The views of a scene show one set of named points, each view turned or mirrored, and shifted as a whole, with a little noise and some points left out.
(in the rows, 128 means zero)

Scene 1
View 1
Q_203: [109 109 146 109 103 151  81 118 125 180  88  95  92 108  86 141 183 108
 169 183 171  98 183 196  57 177 121]
Q_189: [110 126 119 119 108 183 111 142 162 159  62 126 105 104 101 143 187  94
 161 166 130 117 176 186  56 179  84]
Q_72: [ 84 146  81 119 118 165 160 136 178 116  74 170 164  75 130 112 167 108
 138 142 110 155 129 138 119 153  65]
Q_867: [ 82 136  93 113 116 146 144 122 159 124  90 153 160  75 121 111 167 120
 141 154 131 148 130 142 122 153  89]
Q_876: [ 81 101 132  88 133 108  89 103 139 143 121 104 140  78  88 109 194 169
 143 192 171 139 123 153 115 163 151]
Q_404: [ 98 139 112 127  77 148 130 108 107 166  90 142 126  93 125 127 135  66
 168 146 168 100 181 173  97 152  80]
Q_383: [ 62 127  81  95 154 130 147 129 198  88  99 158 191  56 115  91 199 181
 116 169 109 189  77 110 153 151 108]
Q_634: [ 98 119 121 109 113 153 108 126 151 151  85 122 122  93 101 128 184 118
 154 172 145 125 153 171  84 169 105]
Q_246: [ 97 120 127 113  99 139 107 110 120 165  97 119 118  93 105 128 165 103
 162 170 168 110 168 175  89 162 109]
Q_170: [ 80 119 119 103 109 113 112  97 119 146 117 126 147  77 110 108 161 132
 151 171 174 128 136 150 126 150 123]
Q_179: [107 145 107 136  75 177 137 124 124 167  68 148 116 101 128 140 138  45
 171 139 148  99 195 183  78 160  58]
Q_410: [ 83 122 104 102 132 144 125 127 171 125  91 137 151  78 106 113 191 145
 139 171 129 152 122 145 112 162 107]
View 2
Q_170: [139  85 116 167 119 106 150 142 117  87 124 144 128 148 140 146 146 135
 104 122 169 148 110 178 171 157 121]
Q_179: [ 94 112  78 151 145  48 130 165 164 117 128  95  88 163 194 147 133  65
  61 105 165 126  89  63 145 180 135]
Q_189: [100  90  87 184 162  70 113 150 131 105 169 136  82 141 194 125 159  82
  72 126 175  90 104 102 118 156 132]
Q_404: [111 103  94 148 135  62 145 159 155 103 113 108 111 163 171 153 135  92
  71 103 174 143  95 108 166 178 134]
Q_410: [143  93 113 185 123 123 128 133  94 102 166 148 102 132 144 125 143 122
 115 148 135 124 111 149 132 135 105]
Q_876: [144  67 123 192 132 121 142 135  95  75 147 176 128 133 142 133 168 153
 109 135 186 124 122 215 157 141 121]
Q_867: [143 110 109 169 112 114 134 139 108 112 150 125 103 141 142 134 125 114
 115 139 121 141 105 124 141 146 103]
Q_634: [118  87 101 185 144  94 122 145 116  98 162 145  98 138 170 128 157 107
  89 133 168 106 109 136 134 150 123]
Q_203: [ 96  66  93 185 172  64 127 154 137  81 144 156 105 146 193 137 181 103
  58 110 227  95 111 157 147 166 148]
Q_72: [142 122 101 167 107 117 125 138 106 124 162 114  88 139 145 127 112  99
 121 149  94 140 100  91 127 142  95]
Q_383: [179 107 128 189  89 169 132 118  62 112 181 151 105 121 109 118 120 145
 158 175  78 144 118 159 126 115  77]
View 3
Q_867: [136 131 147 120 118 143 107 146 152 129 113 138 128 128 123 120 130 148
 149 113 127  98 129  92 123 131 131]
Q_246: [148 141 134 147  70 136 110 128 162 136 133 151 152 139 147 111  98 112
 160 132 176 173 121  99 134  94 140]
Q_72: [131 126 158 125 117 152 105 154 164 130 111 130 109 106 111 123 140 159
 148  95 107  81 131  68 123 150 131]
Q_203: [166 136 125 162  29 129 108 141 157 137 129 168 149 150 156 115  94 100
 161 132 198 208 139  84 147  72 157]
Q_876: [163 126 109 103 107 119 109 147 104 133 102 170 160 194 143 120 116 132
 141 152 172 140 149 140 131  76 144]
Q_404: [130 152 155 164  79 148 113 109 194 139 151 129 148 102 144 106  91 110
 170 120 164 165  94  89 126 120 127]
Q_634: [155 128 133 140  66 135 105 150 151 133 116 155 134 142 137 120 116 125
 153 118 162 153 142  81 137 100 148]
Q_189: [159 127 143 163  33 141 103 160 174 135 119 155 117 115 136 123 116 121
 156  99 163 171 148  42 147 105 158]
View 4
Q_189: [191 164 177 132 192 188 141 128 150  93 153 157 141 127 173 133 183 137
 165 153 112 142 109 140 156 170 140]
Q_203: [204 135 179 116 212 197 138 120 153 103 168 177 142 124 197 139 172 118
 166 124 106 140 141 153 144 106 147]
Q_179: [162 158 197 128 189 177 121 116 153  80 166 139 114 140 171 157 200 166
 143 140 154 178  72 130 134 176  99]
Q_383: [ 83 130  72 185 131 114 178 164 133 134 124  89 125 111 123  63 137 124
  89 144 181  90 150 114 179 158 224]
Q_410: [132 136 119 157 163 146 161 146 139 118 139 123 130 117 152  95 155 125
 122 141 152 113 140 129 164 146 187]
Q_170: [127 107 134 138 182 150 146 132 147 118 163 132 118 124 176 117 156 126
 111 102 170 135 144 131 138  89 162]
Q_72: [109 157 127 168 147 137 152 145 140 104 135 100 116 126 132 105 173 154
 110 157 177 135  98 114 162 197 163]
Q_246: [163 127 166 128 196 174 138 124 150 104 165 152 128 128 184 135 172 132
 139 117 142 146 127 139 138 111 141]

In a view up to two points have been moved. Name them for each view, in the order of its rows, or write -.
view 1: -
view 2: Q_179, Q_634
view 3: -
view 4: Q_189

Scene 2
View 1
Q_704: [159 129 119 171 108 133 105 156 130  54 125 137 112 120 115 176 108 106
  99 135 130 175  93 167 178 151 159]
Q_632: [133 136 107 162 102 101 101 168 120  82 100 144  96 193 131 148 133 106
 104  99  83 172 104 146 204 141 160]
Q_287: [110 146 112 157 101 139  53 169 175 134 142 128  87 132 149 145 129 158
 104 162  92 150 166  98 148  82  79]
Q_394: [151 125  95 175 130 117 126 149 149  97 111 166 155 146 120 154 104 134
 114 118 115 148 107 150 179 119 131]
Q_658: [130 136 106 170 118 148  81 153 183 125 146 143 126 102 136 156 110 163
 107 167 118 145 155 113 139  84  79]
Q_442: [122 128  74 176 149 124 113 145 205 177 124 182 185 137 141 128 102 194
 128 145  99 111 165  94 146  50  52]
Q_655: [142 140 133 163  90 146  66 165 136  62 140 114  72 111 127 175 121 113
  91 155 122 182 116 147 165 139 140]
Q_513: [131 142 121 164 100 152  62 163 163  99 150 124  89 103 135 166 119 142
  97 171 119 161 145 121 146 105 101]
Q_766: [139 131 103 173 122 137  98 152 168 112 132 153 137 119 130 155 106 150
 112 149 118 146 133 128 156 100 101]
Q_8: [166 129 118 178 115 152 103 149 149  59 139 140 129  83 110 184  97 123
  98 158 149 163 100 163 157 137 138]
Q_70: [155 120  87 183 144 122 139 142 166 112 111 180 183 133 118 152  94 151
 120 125 121 133 112 146 170 105 115]
Q_761: [114 148 115 155  96 134  57 171 159 120 137 126  76 145 149 148 136 143
 101 152  88 161 155 106 158  97  98]
Q_557: [127 141 119 165 102 151  63 161 171 112 148 128  96 103 136 161 118 150
 102 173 113 156 152 115 143  98  91]
Q_310: [137 126  89 176 136 127 115 147 177 130 121 169 162 132 130 146 104 161
 118 137 110 134 136 123 160  89  93]
Q_525: [139 131 104 167 112 114 107 161 137  94 109 151 119 164 130 153 119 122
 109 112  98 163 110 143 189 127 141]
View 2
Q_310: [134 123 129 120 140 163 147 147 111 154 142 162 190 168 116 146 186 180
 145 163 143 128 150 145 113 135 151]
Q_658: [182 130 105 129 159 145 144 149 131 160 145 129 226 172 116 155 182 169
 128 153 142 122 139 134 118 140 135]
Q_70: [119 126 148 111 142 177 148 135  73 149 153 177 171 151 104 149 194 182
 154 175 137 152 150 146 100 125 151]
Q_525: [137 141 101 123 149 152 177  90  84 142 140 152 125 157 123 113 189 152
 152 142 124 153 137 121  91 139 127]
Q_287: [188 135  72 140 157 126 155 139 161 158 124 112 207 190 139 129 172 157
 125 129 140 107 134 126 126 156 127]
Q_766: [162 132 112 123 155 151 152 136 107 155 146 143 195 162 113 145 188 165
 138 154 136 137 139 133 106 135 136]
Q_394: [127 134 128 115 145 168 163 110  72 144 148 166 146 149 109 134 194 165
 154 158 129 157 143 134  94 129 138]
Q_442: [118 103 140 127 126 167 128 193 149 160 124 167 222 196 134 146 173 207
 145 170 161  91 167 165 142 149 174]
Q_632: [133 150  83 129 147 145 190  63  83 132 132 147  88 158 132  92 187 138
 155 128 116 158 130 112  82 146 118]
Q_761: [186 141  68 142 160 125 166 116 149 155 126 112 181 183 139 117 175 148
 132 123 132 116 129 118 116 156 120]
Q_8: [190 153 115 113 179 158 161  99  56 152 177 135 192 122  80 168 207 145
 135 158 117 181 122 115  77 115 112]
Q_655: [210 160  69 127 182 130 177  79  91 150 157 107 170 143 104 137 196 128
 130 130 113 165 112 101  83 133  94]
Q_513: [204 147  85 130 173 135 159 116 115 156 150 112 204 157 109 148 189 146
 125 139 128 144 124 116 101 137 112]
View 3
Q_287: [187 117  96 165 163 107 149 109 102 124  98 124 170 104  83 132 181 120
 170 138 168 150 151 125 136 105 124]
Q_704: [ 88 118 116 113  95 144 143 105  28  77 120  71 145 145 123  97 133 121
 143 148 158 144 115 146 131  67 151]
Q_658: [152  87  95 157 139 122 149 118 102 133 100 118 188  98 104 117 172 112
 162 154 149 106 135 112 106 115 127]
Q_557: [162  97 101 153 146 117 147 114  84 115 109 125 182 114  85 113 170 110
 168 148 151 117 149 114 116  93 137]
Q_513: [158 100 107 145 142 121 147 113  68 107 116 126 178 123  84 109 166 111
 166 148 153 121 149 117 123  82 143]
Q_632: [117 162 111 127 113 127 146  95  54  85  98  56 116 135 125 130 145 141
 140 128 184 207 107 171 169  85 128]
Q_761: [180 124 100 159 158 110 150 105  89 114 104 120 161 114  82 130 175 121
 169 136 170 158 150 130 145  95 128]
Q_310: [124  94  91 154 117 132 147 118 117 138  88  81 174  87 141 128 165 125
 145 151 159 123 103 127 107 137 111]
Q_655: [130 119 118 125 127 126 145 104  28  75 126 107 155 151  87  97 148 114
 159 144 158 142 145 135 139  53 155]
Q_8: [ 89  90 115 117  97 147 144 117  38  87 124  88 168 137 122  87 137 109
 145 159 143 104 118 125 105  72 155]
View 4
Q_525: [129 168 133 140 162 139  98  70 154  97 134 138 110 106 107 127  95 145
 106 177 159 106 165  58  75 138 120]
Q_766: [134 146 112 137 120 112  66  90 127 124 137 106 107 131 138 143 118 141
 123 175 176 122 151  80  87 137 140]
Q_658: [141 127 101 134 104 101  48 103 125 131 139  99 114 132 159 154 136 146
 125 162 193 135 154  89  93 131 151]
Q_310: [113 150 127 143 114 116  76 100 106 145 145 101 104 144 148 146 100 152
 124 188 169 110 151  73 100 140 132]
Q_632: [132 176 143 138 188 156 111  62 177  79 135 161 116  84  95 116  90 149
  94 171 162 102 179  45  70 134 110]
Q_557: [157 122  96 129 113 106  45  92 148 110 137 112 120 114 149 148 146 144
 121 146 203 144 162  90  81 127 154]
Q_70: [109 174 133 146 125 119  87  84 101 139 133  93  93 150 120 138  85 134
 130 211 140  97 143  74  88 149 125]
Q_704: [155 177 108 135 157 128  82  45 165  70 110 121  94 103  75 121 114 110
 124 182 143 120 154  78  47 144 139]
Q_513: [163 127  91 129 120 108  46  83 157  97 129 117 117 106 137 145 147 137
 121 146 197 146 160  90  71 127 157]
Q_442: [ 96 131 134 145  89 107  68 136  76 190 168  89 116 166 196 166 103 178
 123 186 191 107 151  73 133 136 126]
Q_394: [114 179 138 145 146 132  98  74 122 121 130 112  97 132 107 130  82 137
 120 204 136  96 152  63  80 146 121]

In a view up to two points have been moved. Name them for each view, in the order of its rows, or write -.
view 1: -
view 2: Q_513
view 3: Q_287
view 4: Q_394
